Each row is a point on a landscape with many valleys, with its height.
From any point a ball takes the steepest step (drop divided by distance) to one of its 3 nearest points. It stops when none of these is lower. Distance is the straight distance between rows; heights are no part of it.
(649): [ 9 -6 10 -1 24  7  3 23 11 -5 10 24]  (h 151)
(392): [27  0 10 30 -6  4  1 -8  0 13 -8 -8]  (h 586)
(427): [ 12  -6  16  17   0 -28   1   1  22  16 -10  14]  (h 139)
(445): [ 19 -11   5   3 -15 -26   8   3  20   2 -25  -8]  (h 552)
(245): [-33   6 -16 -10 -24   4 -14  -5 -27 -13 -11  -2]  (h 103)
(440): [ 12   6   1   9  -1  17  14   0  -8   2   3 -12]  (h 307)
(361): [  5   2  -1  -1  14  22  -7  11 -29 -21  17  11]  (h 128)
(613): [15 -7 21 17  9  0 -1 12 17  3 -7 21]  (h 333)
(296): [ -5   8 -17 -13  -6   2  -2 -17 -11   0   6 -32]  (h 374)
(147): [ 10  -5  -1  -2 -15  -9  18  -5   7  -4 -11 -11]  (h 431)
(578): [ 33  -3  17  32   2  -2   5   1  -2   3 -13  13]  (h 389)
(365): [-15  -8  15  -1  17   4   6  11  19  16   0  17]  (h 340)
(226): [-11  -1  -1  -9  20   3   2  24   1  -7  20  26]  (h 159)
(442): [ 10 -17 -14  -9 -15  -6  13 -14   1  -6  -9 -28]  (h 437)
(562): [ 20   0  16  17  -5  -8   5   0  15   4 -15   8]  (h 270)
(645): [  2 -35 -12 -30 -11 -10   1 -10  -3 -11 -11 -31]  (h 483)
(607): [ 24  -1  -3   2  28   2   2  24   3 -14  17  26]  (h 147)
(511): [-28  -4 -12 -19  17  -1 -13  20  -4 -10  14  29]  (h 189)
(69): [-44  -9 -15 -19   2   5 -28  19  -5 -13  11  28]  (h 252)
(308): [ 32 -22  -4  11  -1  -8 -15 -23  14  18   2 -32]  (h 766)
(470): [  2   5   2  -1 -11   9  11  -7  -8  -5 -11 -12]  (h 361)
(624): [ -8  -2  -7 -18 -10 -19  17  -3  13  -4 -20   2]  (h 502)
(545): [-17 -10  17   7  10  -9   5   5  30  26 -14  10]  (h 356)
(414): [  6  -1 -11  -7  -8   2   7 -13  -9   1   3 -26]  (h 385)
(380): [  8  15  -3   6   4   9   1 -20   4   7  14 -26]  (h 269)
(396): [ 10  32   7  11  16  12   0 -10   4   6  21 -25]  (h 318)
(153): [-12  -3 -17 -21 -25 -10   1  -8 -10 -12 -15  -9]  (h 282)
(580): [-31  -6   9  -9  10   0   7   5  19  25  -4   8]  (h 319)
(498): [18  2 18 12 -2 12 14  9 -5 -2 -1 12]  (h 260)
(513): [-17  25 -13  -1  -3  10 -15 -11 -11   2  15 -28]  (h 127)
(269): [ 15   9   0   2   2   1  -8 -15  11  10  15 -35]  (h 54)
(514): [ 18   7   5  12   4  21  10   0 -15  -8  11   1]  (h 281)
(408): [-25   9 -14  -8 -16   9  -4  -9 -26  -9  -3  -5]  (h 109)
(371): [ -5  14  -6   1   7  23  -5  -2 -19  -9  15  -3]  (h 161)
(626): [-25  13 -10 -19 -13  -6   7   0  -7  -9 -10   8]  (h 257)
(330): [ 28   1  15  30   1 -12  -3   3   7  16 -11  25]  (h 428)
(213): [ 35 -15   1  15 -13 -26  -2 -11  13   9 -13 -11]  (h 659)
(43): [-13  13  -5  -4  -5  19  -9   7 -34 -22   5  10]  (h 90)
(457): [-6  4 14 -1  4  1 13 16 -2 -7 -4 16]  (h 236)
(235): [-32  -2   2 -14   0 -16  10   8  29  17 -14   3]  (h 268)
(311): [  4 -24  -3 -24 -12 -30  14  -6  21  -7 -19  -5]  (h 556)
(33): [ 38 -12   1  28  -7 -18 -15 -22   5  22  -4 -15]  (h 774)
(173): [ 14   4 -10  -7  20   5   5  21  -7 -21  25  25]  (h 142)
(494): [ -3 -11  17  10  18  -1   5  12  20  20  -3  15]  (h 346)
(65): [-13  32  -1   3   9  23 -17 -11 -15  -6  23 -15]  (h 212)
(223): [-30  14 -24  -3 -18  12 -25 -10 -23  -3   5 -17]  (h 43)
(605): [-15   5   0 -10  -5   5   6   1  -8  -9  -4  13]  (h 238)
(45): [-23   2   3 -18   9   0  -3  12   5  -3   3  26]  (h 180)
(573): [ 28 -39   3  -8  -6 -14  -5 -20   6   8  -3 -25]  (h 811)
(379): [  0  14 -10   3  -5   9   2 -18  -2   6   8 -30]  (h 305)
(259): [-21  23 -15   4  -1  20 -19  -8 -18  -2  18 -14]  (h 117)
(609): [ 12   4  -6   3  20  15  -4  19 -25 -21  26  13]  (h 135)
(261): [-21   2   5 -15  -3  -6  12  10   8   2 -10  13]  (h 211)
(13): [  1  -3   5  -5  -9 -13  16  -1  13  -1 -14   3]  (h 475)
(6): [-26   3  -7  -5  -8  12 -14   5 -26 -20  -2  14]  (h 39)
(554): [  9  -8  24  27  12 -20 -11   1  20  31  -7  30]  (h 239)

For each start below, name the point where the ball stops.
(545) | (6)
(498) | (6)
(361) | (6)
(33) | (427)
(330) | (427)
(494) | (427)
(414) | (269)
